A landscape with many peaks, sampled at points; each row gives a point and its height.
From any point a climber takes the steepest step (rise divided by distance) to one of its 2 nearest points. It stops when none of these is higher. Distance is the straight distance between rows; heights are no part of it.
gapi (h 5.36): [-25  23  27 -50   1  -1  -6 -39  48  24  47 -38  22 -49 -48 -53  22 -19
 -23   1  63  28 -12]
Kiz (h 2.94): [  5  35   4  36 -30   2  22 -16  47 -68 -38  -9  35  12  17  -3  -7   5
   1  -5 -33 -14  38]
vabi (h 1.03): [ 29 -21  40  75 -11  12  41   0  -1 -33 -35  30  35  54  10  45 -35  13
  45   5 -58 -69   8]
Duzum (h 3.56): [ 15 -32  21 -35 -25 -39  15  15 -64  28  28  42   1  15 -50   4 -51  11
  37 -14 -36  43 -10]
dat (h 1.14): [ 48 -13 -23  52 -10   3   7  29 -48  -3  -9  25 -17  44 -32  19 -11  -8
 -30 -23 -21   5  64]
ziko (h 3.50): [ 16 -28 -38 -46  -6  13 -52  53 -24  56  -8  17 -47  -2  47  -5  18   7
 -21   6  17  23  -4]
bedes (h 2.65): [ -8  14  44 -34  20 -45 -27  -8  65   5 -36  -8  22  47  35 -32 -13 -20
  22 -10  46  52  10]
Pobug (h 0.79): [ 40 -72  46  52  28   6   7  16 -47  53  13  32   1  45 -58  38 -21  -1
  15  -5  -3 -48 -13]
Lupor (h 2.46): [  8  34  16   7   0 -36 -18   5  57 -40 -58  -6  22  46  30 -21   0 -12
   2 -27  23  45  53]
fid (h 1.10): [ 15   7  13  21  -8 -33  19 -10 -23 -27  16   4  11  12 -75  -9 -18 -16
   3 -41  -5  40  51]
Zalad (h 4.15): [  4  -4 -53 -17 -49  70  25   0 -15  12  51  -9 -15 -79 -22 -11  22  11
 -65  33 -17 -30 -17]
diseg (h 2.58): [ 12 -26  -3  -7  21   6 -42  18  12  55  -1  -5 -17   5 -12 -12  29  -6
 -34   1  62   3  -5]
tatam (h 3.17): [-69  24  19  -9  68 -17 -19 -32  17  10 -12 -11  -4   6  84  40   9   0
  62  30  27 -30 -82]
dugig (h 3.42): [  0 -16 -12 -53 -64  51  -1  33  15  -1 -10   9   7 -26  65 -19 -12  33
  -2  38 -59 -30 -25]
reb (h 1.38): [-21  54 -49 -10  14  -3 -35   9  23 -24 -21 -25 -28 -28  45  -6  46  -2
 -30  -5  18  15  23]
kavot (h 1.29): [  2 -19  61  22 -17  39  32 -17  85 -35 -39   2  58  39  64  -9 -19   1
  17  30 -20 -59 -27]
Kinut (h 3.85): [-44  47 -21   1  29  -5 -27   1  42 -40 -52 -14  -7   5 104  18  33  11
  22  11  -6 -28 -17]
vel (h 1.83): [ -5 -24   6   4  51  35 -47  10  42  53 -12 -20 -20   4  38 -11  58  -4
 -35  23  72 -38 -45]
Til (h 4.12): [ 18 -29  -4 -58 -60   1  25   6 -59  31  63  21  -2 -39 -72 -21 -42   7
  -3  -3 -30  48 -10]
gudez (h 2.20): [-33  -4   2   1   5  -5  36 -33 -51  -5  67  -9  -1 -63 -70  17 -16   4
  35  -9 -23  -7 -36]
vaso (h 4.59): [ 26 -30 -23 -42 -64  48  22   5 -26  37  57  -1  -5 -57 -55 -33 -12   2
 -49  19 -12  12  -5]
Dem (h 3.24): [-18  39 -37  47   2  18  12 -11  21 -59 -26 -15   0 -20  36  26  25  12
  -9  12 -31 -50  11]
far (h 3.25): [-14  16  29 -18  10 -33  -1 -22  30  -2  -5 -13  17   5 -10 -17  -6 -11
  18  -8  25  24   1]
zudur (h 1.36): [  4  38  -3  14  -5 -72  11  -2 -30 -51 -13   9   4  31 -38  -1 -26  -7
  27 -58 -20  78  65]
ges (h 3.12): [ 17  -2 -27 -22 -60  26   2  34  -6 -20 -27  23  -2   2  46  -5 -14  21
 -10  11 -56   3  20]
zos (h 1.65): [ 47 -46  -6  76  31  29   1  11 -43  33  29   4 -21  11 -78  26  16 -13
 -46  -9  18 -41  33]
fazu (h 6.89): [ -6  38  38 -55 -22 -15  -7 -31  80  -8  12 -35  39 -13 -27 -73   4 -21
 -27  -4  48  55  28]
tifes (h 3.86): [ 15 -33  57  45  18  35  25 -36  67   1  16 -30  43   9 -61 -27  15 -21
 -38   8  46 -45  -6]
sada (h 3.71): [-10 -13  54 -28 -10 -16  19 -33  23   2  34 -13  39 -14 -61 -32 -25 -10
  21  -4  16  19 -12]
Femaz (h 3.20): [ 17  -1 -74   5 -41  35   8  36 -41 -26 -14  17 -39 -15  64  25  -1  21
 -26  18 -68 -22  15]
vof (h 3.36): [ 49  -6 -50 -26 -50 -22  11  45 -93   5  17  42 -43  39 -26 -12 -40 -11
 -37 -29 -29  83  53]
bul (h 1.35): [-17 -15  -6  21  58  36 -38  15  35  20 -35 -15 -21  11  80  21  51   8
  -9  25  31 -61 -51]
fis (h 2.33): [ 12 -39  20   0  49 -58 -31  31 -66  63 -15  44 -30  59 -17  34 -16   5
  48 -22  20  32 -20]
per (h 4.75): [ -5 -31 -17  21  20  10   0   6 -55  29  12  12 -28 -13  -8  45   2  14
  18  16 -10 -42 -36]
vup (h 2.06): [-29  -8  22 -14 -15  28  44 -43  -6   4  82 -25  25 -81 -78 -13   0   3
   7  14  -8 -30 -47]
ziti (h 2.24): [-12  26  -6 -92 -39 -13 -36  23  25  15 -15  -2  -3  -9  59 -40 -10   4
   8   8  -1  52  13]
fepeg (h 0.88): [  -8   26    9   29    7  -25   24  -41    8  -51   44  -36   19  -39
 -101  -29    3  -22  -21  -44   16   42   45]
maz (h 2.75): [-49   1  29   5  82 -45 -18 -34   4  23   0 -14  -6   7  18  28   6 -15
  56   3  55  -5 -58]
Dut (h 2.60): [ 27  17  48  30 -38 -11  33  -2  50 -57 -58  16  60  67  24  -6 -40   1
  39 -15 -35   6  42]
pufe (h 4.10): [  35   -8  -61    1   -5  -23   15   22 -102   14   41   17  -58   -1
  -53    9  -17  -20  -37  -30   -6   59   39]
Vazu (h 2.99): [-14 -29  13 -35  29 -53  -9   7 -75  55  35  27 -22  -3 -44  17 -26   6
  54 -18   9  36 -37]
puse (h 4.70): [-46  42  -3 -30  45  -3 -39 -12  52   7 -22 -28  -9 -11  75  -6  38  -6
   5  17  40  -9 -37]
zegel (h 1.78): [ -1  38 -69  -1  15 -21 -45  38  -8 -19 -47   2 -49   6  75  12  31   6
 -17 -17   3  31  42]
dif (h 2.19): [ 19  25 -74   2 -18 -24 -14  47 -48 -30 -44  27 -45  27  73  26 -11   7
  -6 -17 -47  38  47]
neb (h 1.75): [  2  21  44  -2   7 -83   6  -3  -6 -29 -32  29  20  67 -13   2 -42  -3
  66 -45 -11  63  29]
Bolat (h 1.73): [  9 -22  30  11  35 -40 -26  16  -1  26 -40  20  -4  62  18  14 -10  -1
  33 -14  26  14   2]
pusot (h 4.85): [  6  22 -77 -18 -10 -20  15  -5 -78   0  60  -9 -48 -57 -52  -4  -4 -22
 -34 -23   5  68  25]
bopu (h 1.39): [ 41 -20  -7  74  -2  42   9  12   3  -7 -12  -2   1  17 -30  14  16  -4
 -50   1  -5 -46  47]
Bosap (h 1.13): [ -3  -4  37  31 -14  10  28 -10  35 -44 -53  16  39  37  61  24 -27  16
  51  19 -49 -56 -19]
Rit (h 1.51): [-28   4  49 -33 -10  44  13 -25  98 -20 -18 -16  52  14  92 -31   0   2
   4  47  -6 -50 -50]
faki (h 2.68): [ 23   9 -33 -41 -44 -34  -9  43 -49  -1 -24  40 -22  36  25  -6 -32   8
   3 -20 -39  71  39]
gon (h 0.93): [ 36 -45  37  83  24   9  26   9 -40   3  -6  34  12  53 -34  54 -27   3
  37  -5 -40 -69   8]
kuv (h 3.15): [ -7  22  11  19  28 -22 -25   7  65 -35 -78  -2  13  58  89   2  12  -6
  19  -5  12  -1  16]
zezar (h 1.93): [-31   6  10 -18 -25  29  34 -34   9  -6  35 -15  22 -53 -18   0  -2  18
  11  33 -24 -40 -46]
Divi (h 1.23): [ 21 -13 -13 -10  16 -35 -53  51 -12  29 -54  28 -29  60  44   6   3   4
   3 -20  19  44  30]
romo (h 4.28): [ 32 -28  44 -22 -49   0  11   2  18  14  11   6  36  16 -68 -44 -29  -4
 -16 -12   5  36  33]
beza (h 2.40): [-44  -5  31  -1  38 -24  14 -34 -17   8  32  -8   6 -21 -22  20 -12  -1
  59   5   8 -19 -53]
gakiz (h 3.72): [  9 -16 -18 -23 -61  80  13  12  29  -4  10  -6  13 -43  26 -20  16  24
 -47  37 -41 -51 -17]
Tos (h 0.70): [-15  34 -20  48  29   0  16 -40   9 -38  36 -38  -1 -51 -72  -5  38 -14
 -35 -21  28  -5  26]
kikup (h 5.21): [ 22   7   8 -38 -42  -5 -18  11  39   5  -6  -9  17   9 -24 -54   1  -8
 -39 -13  25  58  49]
Nuzez (h 4.25): [-39  32  12 -55  25  -2 -30 -22  43  33  16 -33   0 -34  23 -29  30 -12
  -1  15  59  10 -39]
Bup (h 2.01): [ 21 -32 -24  39  43   5 -29  20 -42  53   5   2 -43   6 -32  24  27  -9
 -27  -7  39  -6   6]
bogi (h 2.62): [-15  17  10 -96 -61 -14   2   7  -2  11   3  15  14 -20  30 -23 -44  23
  41  22 -50  36 -14]
gef (h 3.55): [ -2  37 -67  25 -14   9  15  -7 -24 -46   2 -10 -23 -37   3  15  13   4
 -30   0 -26  -4  29]
Big (h 0.48): [ -8   2  -8  66  46  33   6 -30  19  -2  24 -37  -4 -35 -57  12  56 -10
 -45   4  49 -56 -12]
fisag (h 4.80): [-11 -12  30  59   8  18  50 -41  -1 -34  29 -10  30 -22 -59  23 -10   2
  23   6 -24 -65 -19]
Vifub (h 0.40): [-22 -11  14  58  83  -4  -8 -33   3  17  10 -25 -11  -9 -33  28  38 -18
   1  -3  60 -42 -35]
pemup (h 4.45): [-17 -25  54  44  36  21  38 -52  24  -5  43 -23  36 -22 -65   5  10 -14
   5   7  26 -57 -44]
semop (h 4.09): [-15  55 -73  -7  -2  -3   5 -19 -23 -24  38 -29 -34 -67 -29  -6  29 -14
 -50  -9  16  37  28]
Ror (h 1.77): [-25  -9  23 -22  -9  34   7 -16  38   9   3  -8  22 -19  38  -3   7  11
   8  39  -4 -48 -53]
vebo (h 0.99): [  0  45 -81 -27 -20  38 -24  22  10 -16  10 -20 -38 -61  39 -25  54   1
 -77   7   5  14  22]
napif (h 4.23): [ 24 -44 -23  -9  -6  11 -18  44 -52  49 -11  31 -31  17  18  25  -9  16
   2   9 -18 -11 -14]
Keku (h 2.21): [ 25  26  22   0 -55 -41  16  18   0 -50 -46  33  34  65   9  -7 -48  13
  38 -34 -49  57  54]
romob (h 2.78): [ 11   2 -31 -62 -22  20 -55  46  23  24 -17  -5 -21 -14  64 -41  26   8
 -35   3  16  33  16]
Vipa (h 0.61): [ 14 -58  46  66  65   9   1 -12 -16  41  16  -4   3  24 -59  30   8 -13
  12  -1  38 -53 -24]
lede (h 2.85): [ -6  20 -13 -36 -59  -7  22  -1 -17 -28  -5  17  13 -14  15   1 -39  23
  30  10 -67  17   4]
zav (h 5.10): [ -5  -9 -20  46  -1  22  38 -11 -47 -21  14   8  -3 -27 -17  50  -8  16
  19  18 -56 -63 -21]
Visi (h 3.65): [-50  -6  38 -32  67  13 -32 -19  45  49  -5 -12   1  18  98   6  17  -7
  33  42  50 -30 -92]

Call two points neighbours if one is among the 2 nearest of the other. Go from one point of each pair to the other, from neighbour to neighbour, staying as high as possible. Name the lowest point that can't be avoided.
fazu / puse | Nuzez
diseg / fazu | bul
vaso / zav | ziti

For each start below, name the point where the climber stops.
Bolat | vaso
Big | pusot
reb | pusot
ziti | zav
Keku | pusot
kavot | puse
bedes | fazu
